Each row is a point on a landscape with many peaks, with its height.
A climber steps from a point to whichever of its 2 nearest points has the largest rise for the distance, and stops where none of them is higher. Distance is the straight distance between rows; heights are no part of it.
k_928: [  1   2  -1 -17  -2 -38  17 -34  33   7  -2 -14  19   4  -2  14  13  -2
  35 -15 -36]  h=5.68
k_906: [  0  -9   5 -32   9  23 -15 -22  18  -3 -24 -14 -11 -44  -9  25 -20  16
 -16  11  -3]  h=3.13
k_321: [ 26  13  13  38  11 -37 -21  19   2  -5 -13  32   6   6   2  17   0  -3
   2  12 -19]  h=1.36
k_391: [ -2  20  24  -5  -9  38   1  26 -22  22  -1  10 -37  12   8 -18   8  -6
  -4 -14  11]  h=1.30
k_185: [ 34  35  19  37  12 -15 -21  28  -1  11 -36  41  -6  -8  -5  15  14   0
  -3  13 -23]  h=1.26
k_635: [ 12   0   3 -23   7 -40 -15  -6 -10  -3  36   8  -7  -4 -22 -22  12  -2
   8  16 -11]  h=2.63
k_918: [ -2  18  20  10 -15  26  19  18 -23  24   4   7 -35  27   7  -3  18  -5
 -17  -7  21]  h=1.18
k_975: [  8  -8 -14  -7  16 -36 -25   7  -3  -6  32  19   2 -17 -18 -32  -7   8
  22   6  -8]  h=3.04
k_261: [ -7  -3  -2 -21  -5  11  41  -9   3  19  26 -10 -18  17  -2 -18  10   7
  -4 -16  13]  h=0.22
k_830: [ -3 -33 -13   1  -7 -20 -20 -12 -17 -13  32 -19  12  13  -1 -39  -2   4
  13  10  20]  h=3.24
k_609: [-23 -29  -3 -16 -16   5  28 -16   6 -31  10 -30 -16  33  19 -12   8 -12
 -29  26  29]  h=1.17
k_668: [-11 -36  -5  -2  -2 -14   5   4   6 -18  32 -12  13   4   7 -43 -14  -3
   8 -18  17]  h=2.42
k_852: [ 17  -7  -4   0  -3   1 -33  -4 -24 -15   5  -5   0  13   7   2  -3  -8
 -24  32  15]  h=2.12
k_699: [ -6  16  11 -41  -3  47   5  -9  -4  29  -7 -17 -37 -29 -16   3   0  17
 -10  -1  14]  h=3.25
k_970: [ 31  29   2  37   2 -11 -22  -6 -18   9 -10   5  10  24 -14  24  18  -8
  -9   7  -9]  h=1.55
k_112: [  6   9 -10  -1  -2 -37   2 -22  11  10  24 -12   9  14  -9   1  18  -2
  43  -7 -27]  h=6.49
k_113: [  0   5  14 -30 -15  -9 -13 -15  24  31  -3 -20  -7 -22  -9  21   0  33
  30 -15 -32]  h=4.41
k_56: [-34 -32  -7  -7 -19   1  24 -17   5 -20  20 -19 -25  48  12   8  15 -14
 -11  35  21]  h=1.66
k_595: [-11  11  11  -1   5  20   7  32  -9  16  15  20  -8 -23 -15 -30 -10  -2
   6 -43   7]  h=1.51
k_857: [  2   8  21  29  13  11 -12  44  -9   2 -16  40 -15 -20   2  -7 -12  -3
 -20  -3   3]  h=2.30
k_483: [-17   6  -6 -14 -14   4  56 -18  15  32  21  -2 -17  21  -3   2  16   5
  10 -11   6]  h=0.43
k_438: [  1   1 -22  36  17  16 -27  26 -14  -7 -24  13  13 -21   8  17 -29  12
  -7   9  -1]  h=4.25
k_163: [-11  16  -6 -10 -17   7  51 -23  22  39   8  -9  -8  21 -11  21  19  10
  24 -10 -11]  h=0.71
k_407: [ -6   1   2  -8   9   6  15  10   1  11  28   2   3 -19 -19 -33 -10   2
   0 -35  13]  h=1.67
k_796: [ -8  -9  -8   4  17 -20  19  16  25 -11   0  22  27 -14   9 -20 -13  -3
  -1 -31 -12]  h=1.95
k_956: [-11  -9   2   8  -4   4  -6  23   7 -21  -8  10   1  -5  22   6 -12 -12
 -26 -10   8]  h=4.13
k_360: [ 22  -1  -8   4   1   0 -18 -22 -32 -15   4 -16  18  26  -5 -11  13 -13
 -18  45  23]  h=1.72
k_504: [ -5  26  19 -16   4  -3  40  -6  11   3  -2  15 -11  14  -6  11  33 -25
  -9   0 -11]  h=1.63
k_376: [-11 -39 -11   4  -4 -32 -20   3  17 -32   5   0   4  -3  25  -3 -17   3
  12  15  -7]  h=0.82
k_638: [ 22  25 -11  22   2 -11   0 -10  -3  18  -7   1  38   9  -6  12   9   2
  24 -20 -20]  h=1.27
k_742: [ -8 -25  -1 -10  11  -4  15   2  10  -5  26  -9  10  -7  -5 -38 -19   7
   0 -36  18]  h=1.98
k_176: [ 16  23  27  24   5  22 -10  33 -14  10 -32  25  -7  -4   3   7   4  -9
 -31 -13   1]  h=2.47
k_946: [ -2  29  19  -3  -2  37  10  29 -19  35   4  14 -27  -6  -9 -31  12  -2
   0 -34   4]  h=1.40
k_610: [ -4  38  20   6   4  13  50  -7  -4  16  -7  25 -13  33 -20  17  43 -20
  -8   4  -8]  h=1.28
k_889: [  1  15  22  18  -6  32  -6  20 -22   4 -29   9 -11  10  14  20   8 -16
 -45  -7  16]  h=2.61
k_625: [ 12  27 -10  -1   1  -5   0 -10   5  28   3 -10  25  -6  -8  10   2  12
  25 -39 -18]  h=1.15
k_531: [ -4  13  14  -5 -20  34   7   7 -10   4 -26  -6 -18  13  23  34   7 -13
 -34  -5  14]  h=2.82
k_293: [ -9 -13  -9  -5  21   3  -3  11  11 -16   2  11   0 -38 -12 -16 -31   3
 -13   1  10]  h=4.33
k_257: [ -4 -11 -18  13 -14   6  -4  -4  -7   3   9 -27  14  21   8  -4  -3   5
  11 -14  11]  h=3.12
k_83: [  4 -10  -6  -5  -5  14 -38   7 -17 -17   2  -4 -17 -11   0  14 -15   0
 -17  15  13]  h=2.55
k_17: [-18 -18 -13   3 -23  -6  11 -15  -4 -11  16 -28 -18  42   5  12  15  -4
   5  25   5]  h=2.19
k_276: [  3   6  -9  33  -4   8  -7  -3 -20   1  -5  -9  29  19   6  -2  -3  -5
 -13  -9  11]  h=3.56
k_415: [  5  -2   3 -26  -7 -24   5 -33  32  20  -7 -19   9 -14  -5  13   5  30
  26 -11 -38]  h=4.94
k_509: [ -4 -17 -12  13   9 -13  20  -3  15 -14  -2   3  48 -12  13 -30 -13  -3
  13 -20   6]  h=2.31
k_663: [  6  11  10 -43   1  30  -4 -15   0   7 -16  -9 -22 -37 -10  17  -1   7
 -21  12   0]  h=2.81
k_741: [  5  19  17 -25  11  -7  20  -8   1  -7   3   6  -9   6  -5   8  19 -22
 -19  10   1]  h=1.93
k_269: [-10  29  22  24  -8  20  46  10  -8  21  -8  17 -23  36  -4  11  34 -13
 -13  -5   5]  h=1.03
k_797: [-16 -33  -1  -7 -15 -37 -10  -4  11 -27  21 -18 -13  19  18  -8  -5  -5
  12   9  -8]  h=0.51
k_180: [ -3 -22  -9  -3 -16  14 -35   2   5  -6  -5 -19 -11 -10   8  22 -25  15
  -1   0   2]  h=3.06
k_596: [ 28  32  -4  34   5 -14 -12 -15  -3   8 -16   7  34  17  -6  24  12 -11
   6   1 -23]  h=1.41
k_141: [ -5 -29  -6   5 -11 -25  11 -24 -12 -12  21 -27  24  17   0 -31  11  -5
  37  23  20]  h=4.49
k_66: [ -2  13  19 -25 -17  26  -5   7   3   5 -31   1 -26   3  24  39  13 -14
 -14   1  -8]  h=3.09
k_845: [ 19  15   7 -18  12 -23  -1  -2 -10   0  15  14  -3   0 -11  -7  14 -13
  -7   7  -4]  h=2.27
k_285: [  5 -13 -12 -18  24  19 -11 -21  17  -7 -20  -8   9 -53 -15  14 -33  24
 -12  23   1]  h=3.95
k_64: [-11  11  19 -19 -13  23 -14  18   1   4 -17  14 -28 -18  14  10   1 -10
   0  -5  -9]  h=3.40
k_948: [-16 -29   7  -6 -11 -37 -10   4   3 -22  41  -4 -24  20   5 -27   5  -9
  12   5  -4]  h=0.28
k_820: [ -9 -11 -19  18  14  15 -12  25   3 -28 -24  16  19 -19  17   9 -27  -3
 -22   2   8]  h=4.66
k_920: [ -9 -21 -11  -5  -1 -15  26 -29  -4 -14  14 -21  25  19 -11 -27  15 -14
  18  16  11]  h=6.02
k_745: [  1 -27 -18  -7  -8   9 -38 -20   4  -9 -10 -25   5 -17  -2  15 -30  22
  10  17   3]  h=3.77
k_279: [  3 -24 -10  -8   8   7 -23 -38  23  -1 -21 -20  16 -43 -10  14 -40  37
  15  23 -10]  h=5.55
k_936: [  3  -7  -7  29  12 -41 -25  26   6 -28 -12  31   6   7  19  10  -5   3
   5  21 -23]  h=1.24
k_687: [ 24  23   9  11  32 -14 -27  27  -3   2 -19  50  -9 -27 -16  11   5   6
   8  24 -26]  h=1.16
k_831: [  4  17   8 -20  -7  18 -18  -2   7  32  -7  -6 -16 -33 -19  13 -10  20
  31 -18 -15]  h=3.99
k_862: [ -5  -2  14  -4  -9   3  -2  17  -3  -4   1   7 -16   0  13   5   1  -8
  -8 -15  -3]  h=3.73
k_613: [-11  -6 -11   4 -17  -9  12 -14  -3   7  23 -23  -9  36   1   2  14   1
  17   3   4]  h=2.62
k_339: [ 19  16   4  15  -6  -4 -29  -3 -23  -2   1  -4  -9  24  -2  22  11  -3
 -10  15   1]  h=1.75
k_783: [ -9   0  -7  -2  -2  15  28   2  -9   1  14 -10   1  16  11 -14   2  -7
 -27 -18  26]  h=0.41
k_536: [ 14   9 -20  38  -2  16 -35  11 -22   4 -19   5  25  -2   7  13 -18   7
 -12   0   9]  h=3.97
k_133: [  3  28  -8 -12  -9   2  27 -12   7  36   9 -12  12  11 -10  12  18  12
  27 -29 -17]  h=1.01
k_985: [ 20  19   0  -3   9   0 -28   9  -8   4 -13  22  -8 -25 -10  23   1   1
   4  12 -18]  h=1.04
k_605: [ -9  14  17 -21  -6  44  -8   4   4  27 -10  -9 -32 -40 -21  -3 -17   7
  17 -13  -7]  h=3.66
k_284: [-16 -25  -1 -10  -3  14  39 -17  10 -20   4 -21   5  22  16 -22  -1  -6
 -32  -5  32]  h=0.70
k_312: [ -3 -24  -3  -1   0 -14  39 -35  13 -26  -8 -20  36  13   4 -16  17 -19
   9  15  12]  h=4.20
k_616: [ -4 -13 -22   8  25 -17 -14  17   1 -12  13  10  15 -26 -10 -21 -27  16
  16   6  -3]  h=3.54
k_393: [ -9 -22 -21  19  12 -34 -22  29   9 -31  -8  21   8  -3  17   4 -16  14
  21  12 -23]  h=1.11
k_864: [  1 -12  -7  12   9  -8  28 -19   3 -14 -12  -9  62  -1  11 -30   7 -15
   3  -4  15]  h=2.88
k_953: [-13 -17 -19   7  31   8  -5  32   5 -33 -11  20  10 -32   8  -7 -34   4
 -20  15  12]  h=5.36

For each start below, name the point where the climber stops.
k_797 | k_321
k_918 | k_920
k_796 | k_920
k_638 | k_279
k_699 | k_112
k_64 | k_953
k_742 | k_920
k_504 | k_953
k_261 | k_279
k_360 | k_279
k_284 | k_953
k_276 | k_953
